Points on a hilly landscape, in no order, each with its height.
A ball rolls from a point to the lowest of its 2 nearest points, and stops where none of them is lower. Distance is the straight distance between rows; heights are no part of it.
z613 h=39.9: [100 155 151 140 180 101 116 114 138 113 142 125 175 133 180 160 117 152
 109 122 133]
z227 h=26.6: [123 116  86 119 121 120 143 181  89 144 160 159  78 103  77 133 103 135
 178 172 102]
z889 h=35.1: [106 104 121 140 114 167  94 131  98 123 128  97 133 129  95 164 150 159
 130 131  87]
z834 h=18.5: [113 121 110 122 143 104 131 124 141 182 145 170  81 137  88 137 117 126
 171 164 119]
z345 h=27.2: [129 122 171 114 156  59 119 107 162 162 197 114 162 122 135 171  82 119
 164 162 134]
z269 h=31.4: [127 207  80 115 145  99 142 137 120 145 120 174  31  92 107 104 181 155
 126 135 128]
z327 h=68.2: [118 175 146 147 188  94 115 137 141 158 167 155 144 125 110 156 102 154
 153 145 125]
z117 h=44.5: [ 76 106 141 132 145 112 117 130 132 114  66 119 133 136 186 144 176 141
  95 102 135]
z533 h=37.2: [125  80 130 126 101 168  92 123 110 124 128  91 154 144 112 154 127 132
 133 127 113]
z211 h=25.0: [104 116 117 170 108 141 180 100 107 129  95 160 143 158 153  82 114 134
  66 109 129]
z305 h=29.8: [139 148  47 117 107 155 151 142 100 130 149 168  69 117  83  81 136 138
 138 149 123]
z561 h=71.5: [160 113 179 164  37 143 172 140 105 100 146  85 203  82 166 102  79  86
 109 116 131]
z202 h=51.8: [119 113 119 149 104 169 136 119 117 129  46 105 141 139 113  74 182 148
  75  80 130]
z766 h=39.5: [142 192  60 112 141 124 130 123 134 146 145 175  45 114 104  95 161 140
 141 132 141]
z880 h=30.9: [146 128  86 111 141 118 131 207  99 118 172 133 117  99  85 144  77 127
 187 176 106]
z484 h=32.9: [173 126 172 107 124 127 124 133 144  88 139 138 152 155 175 120  95  82
 125 115 169]
z160 h=69.0: [134 166 152 124 185 105 105 129 153 127 184 120 156 122 116 166  85 149
 160 138 124]
z267 h=38.8: [111 129 136 123 144  99 159 129 131 114  92 163 120 146 210 108 177 103
  86  98 163]
z110 h=22.7: [102 129 115 139 156 124 121 117 126 124 188 117 177 121 133 170  71 148
 141 168 110]
z54 h=37.1: [115 150 181 127 178  57 126 103 147 137 175 124 172 126 190 168 125 143
 122 126 144]
z5 h=25.5: [130 106 137 107 159  76 119 143 161 163 182 111 141 124 105 171  69 113
 192 172 125]
z777 h=12.1: [106 179  95 125 145 120 136 146 115 138  93 165  36  98 115 115 189 174
 128 128 113]
z372 h=28.6: [ 77 128 129 143 146 128 107 112 123 145 137 120 126 130 127 187 130 168
 129 142  90]
z587 h=55.8: [121 119 112 100 129  96 138  78 151 153 123 169  79 157 169 101 162  97
 122 113 164]
z762 h=28.8: [121 110 175 119 143  66 125 111 146 153 179 149 147 146 166 162 100 111
 146 139 144]
z370 h=41.6: [ 72 110 129 117 146  98 143 122 142 127  61 146 104 145 191 109 194 129
  93 104 148]
z371 h=52.4: [138 107 111 150  90 193 115 167  89 111 127  81 172 114  61 130 129 155
 131 133  96]
z132 h=34.9: [121  71 109 107  77 138 163  82 123 145 121 151  91 169 143  86 156 111
  98 126 136]
z99 h=17.6: [ 97  97  99 127 133 126 128 142 111 157 159 136 116 132  90 162  91 147
 164 169  98]
z709 h=24.7: [148 128  56 135  86 181 152 138  99 128 128 146  83 126  68  68 147 146
 122 137 113]
z37 h=28.2: [115 126 121 149 120 135 151 105 116 126 106 169 139 164 167  98 119 118
  89 118 147]
z643 h=31.7: [ 85 128 126 140 131 138 105 139 105 144 127 127  93 118 100 179 146 170
 141 143  84]
z75 h=70.3: [117  86 130 129  91 140 146 102 113 105 179  77 206 116 157 149  73 115
 123 168 113]
z624 h=19.6: [118 112 110 174  93 167 171 102 109 136  83 135 148 146 102  64 124 152
  80 102 121]
z421 h=34.8: [171 126 166 124 113 133 139 132 129  82 112 139 151 144 185 105 123  69
  99  94 168]
z30 h=30.2: [131 118 172 115 140  78 127 113 141 152 150 169 124 153 180 140 125  93
 140 125 163]
z838 h=69.9: [146 126 147  90 153 116 129 107 163  81 203  74 187 120 155 157  53 125
 158 164 134]
z127 h=69.6: [144 153 172 100 171  97 114 107 164 103 197 101 177 132 153 162  75 139
 149 141 144]
z311 h=71.1: [161 126 176 156  40 148 179 151 108  88 164  94 178 104 182 134 107  72
 107 128 132]
z444 h=51.0: [138 101 121 141  90 182 113 132 108 107 137  52 202 108  92 135 106 137
 126 132 100]
z128 h=35.6: [145 114 172  97 123 135  91 114 144  79 143  83 165 138 162 169 111 109
 123 106 133]
z21 h=34.1: [112 153 189 129 197  45 112 122 167 150 141 122 157 128 171 159 144 145
 129 112 142]
z853 h=60.0: [128 158 100 147 143 170 118 157  98 103  99 148 108 122 103 121 139 145
 123 115 109]
z591 h=34.4: [147 174  60 120 142 134 137 145 118 134 157 184  71 115  88  89 124 128
 151 153 136]
z115 h=43.9: [171  90 146  89 126 164  76 138 144 103 109  99 120 142 108 143 135 100
 152 103 134]
z678 h=26.8: [114 144 172 100 181 101  89 125 166  97 114  82 153 124 171 189 150 143
 122  96 129]
z706 h=72.3: [153 103 158 156  60 148 158 114 104 115  92 124 164 127 155  83 132  91
  85  86 150]
z489 h=54.4: [128 141  88 150 116 184 139 127 110 124  65 123 109 131  90  74 187 160
  89  93 118]
z473 h=27.1: [135 153 148 128 154  67 115 153 150 184 163 143 105 101  65 167 109 124
 177 174 113]
z759 h=70.1: [134  99 121 100 122 134 144 100 131  93 190  62 200 110 160 152  57 120
 141 181 114]
z729 h=32.6: [135 123 161 102 147 145  81 125 151  77 113  76 158 129 151 178 138 133
 117  87 123]
z186 h=39.1: [124 187 151 139 142  66 122 157 119 166 110 162  48  71  88 153 169 151
 149 149 106]
z536 h=47.0: [ 93 110 127 143 129 134 135 136 124 104  50 114 151 136 178 107 176 133
  74  88 131]
z564 h=36.3: [ 96 123 122 132 139 132 118 124 126 158  97 143  61 131 110 156 169 162
 138 134 101]
z10 h=73.3: [169  99  95 124  95 179 125 113 128 122 105 122 138 146 107  69 115  86
 129 116 150]
z189 h=36.5: [115  74 136 129  62 132 179 100 105 138 120 155 108 162 166 108 157 105
  90 117 130]
z994 h=49.5: [152 114 154 155  82 174 122 111 119  97 126  44 220  96 117 117  91 135
 105 107 118]
z213 h=70.6: [115  98 147 129 100 125 127 105 115 110 168 113 176 136 171 158  92 110
 113 143 130]
z733 h=56.8: [109 110 146 111 147  92 119  97 153 172 104 161  85 154 157 140 157 112
 136 115 149]
z699 h=14.6: [101  94 132 125 135 107 120 114 134 171 151 148 111 149 110 157 102 130
 163 152 118]
z383 h=44.2: [ 83 127 108 110 164 105 129 113 162 153  64 143  68 133 163 109 191 137
 112 115 154]
z559 h=70.8: [139  99 164 136  70 136 150 126 106  95 162 105 180 124 181 146 100  88
 105 138 131]
z505 h=57.1: [140 150  91 154 123 185 125 148 100 105  83 137 119 123  90  92 157 139
 102  98 116]
z968 h=40.5: [ 94 117 116 119 150 125 118 109 145 158  73 139  63 139 132 139 186 146
 129 118 125]
z129 h=46.3: [127 151 143 138 146 153 104 113 135  74 144  90 193 125 149 161  92 141
 105 116 115]
z681 h=66.5: [133 196 145 143 191 102 110 164 135 128 147 154 120 111 112 153 127 160
 146 126 121]
z845 h=40.0: [152  79 131 128  88 183 107 137 110 129 102  91 158 139  84 111 134 115
 126 114 126]
z906 h=18.0: [137 114  82 159  89 190 156 140  87 131 107 132 131 131  57  72 122 153
 114 137 102]
z904 h=36.9: [139 134 148 134 118 115 165 141 125  94 105 152 135 139 208 110 165  73
  84  96 162]
z767 h=29.3: [146 102  62 119  79 188 149 109 123 146 119 123  91 151  68  62 158 143
 118 129 121]
z363 h=54.1: [143 110 101 133  80 177 123 185  64 110 128 116 131 105  59 123 140 154
 142 145  92]
z367 h=54.2: [111 167  79 112 156  93 135  83 176 181 123 158  50 142 129  98 171 135
 131 127 153]
z964 h=31.5: [156 123 176 110 132  94 138 127 139 110 153 161 145 154 189 133 113  81
 135 119 172]
z313 h=25.6: [ 93 132 125 146 147 130 117 118 124 132 148 137 151 144 133 159  99 152
 130 138 113]
z316 h=38.5: [173 137 117 123 143 171 116 167 131  84 136 119 155 132 101 103  61 109
 155 150 130]
z247 h=71.9: [162 113 172 160  58 148 152 127 109 106 111 101 180 110 159  92  96  84
  99  97 145]
z997 h=20.0: [106 125  93 129 142 129 126 155 108 129 177 116 149 117 102 166  78 147
 168 174  97]
z120 h=34.7: [126 177 156 137 153  73 111 155 135 174 135 151  77  88  77 168 145 137
 165 151 110]
z124 h=48.1: [147 120 150 136 108 166 114 108 130  75 137  67 203 115 141 138  93 127
 102 114 116]
z566 h=16.9: [ 91 153 158 122 200  89  96 144 165 115  93 113 143 124 174 161 155 147
 122 100 140]
z654 h=49.3: [117  99 141 152  88 142 152 121 112 114  50 113 156 131 160  88 178 119
  65  75 140]
z573 h=22.9: [139 143 134 109 161  73 125 172 155 159 184 121 128 104  72 171  80 125
 193 177 113]
z406 h=22.6: [137 106  79 159  80 184 171 108 110 144 102 126 144 139  75  49 117 138
 105 122 125]
z769 h=22.5: [122 120  85 113 128 126 147 143 122 166 148 168  61 124  73 120 117 135
 168 166 113]
z82 h=40.4: [148  92 165  90 134 134  85 122 149 119 113 114 114 151 144 160 140  96
 148  99 142]
z102 h=72.8: [177  87 136 132  68 164 135 114 122 119  96 116 155 132 128  71 115  76
 114 105 160]
z151 h=30.6: [144 121 132 141 102 140 151 112 122 114 117 159 155 154 162  82  92  87
 106 124 154]
z170 h=37.9: [149  82 170 106 106 139 107 121 128 105 121 110 145 149 157 147 126  93
 122 104 142]
z301 h=48.2: [127 202 134 139 163  65 131 139 150 187 109 162  46  94  87 127 186 141
 145 148 129]
z599 h=35.0: [152 138  98 125 149 150 123 182 117 103 155 132 137 117  96 125  69 124
 173 157 125]
z886 h=27.9: [108 166 168 134 205  67 101 141 170 145 111 134 134 124 149 151 152 146
 139 110 137]
z984 h=43.2: [123 178 145 139 186 131 104 134 140  91 143 119 179 133 157 155  98 156
 118 117 126]
z848 h=63.2: [129 173 116 137 169 135 106 157 116 119 120 162 100 118 106 135 135 149
 137 122 116]
z479 h=52.1: [126 193 105 133 169  75 136 110 167 198 123 168  51 117 100 101 173 136
 146 145 143]
z441 h=17.5: [108 177 127 122 132  89 132 148 116 157  86 157  13  69 103 137 194 168
 134 142 116]
z350 h=32.3: [131  84  73 110  76 167 154  80 129 150 114 127  93 167 101  72 159 131
 103 123 126]
z288 h=55.1: [127 142  75  94 129 113 125  76 170 172 129 149  58 152 136  96 162 104
 132 120 161]
z908 h=44.4: [178  98 130 106 110 189  87 162 122  99 110  86 140 128  77 124 130 111
 153 116 122]

Two balls start at each pair of points below. Name the first point that both come to, or write none.
z904 / z10 | none
z124 / z115 | z566
z889 / z599 | z699
z288 / z267 | z573

For each start below, name the point where the ball stops.
z533 | z699
z587 | z573
z371 | z566
z968 | z699

Write out the way that a ball takes from each point below.
z845 | z533, z889, z643, z372, z313, z110, z997, z99, z699
z383 | z968, z564, z643, z372, z313, z110, z997, z99, z699
z316 | z599, z880, z227, z769, z834, z699
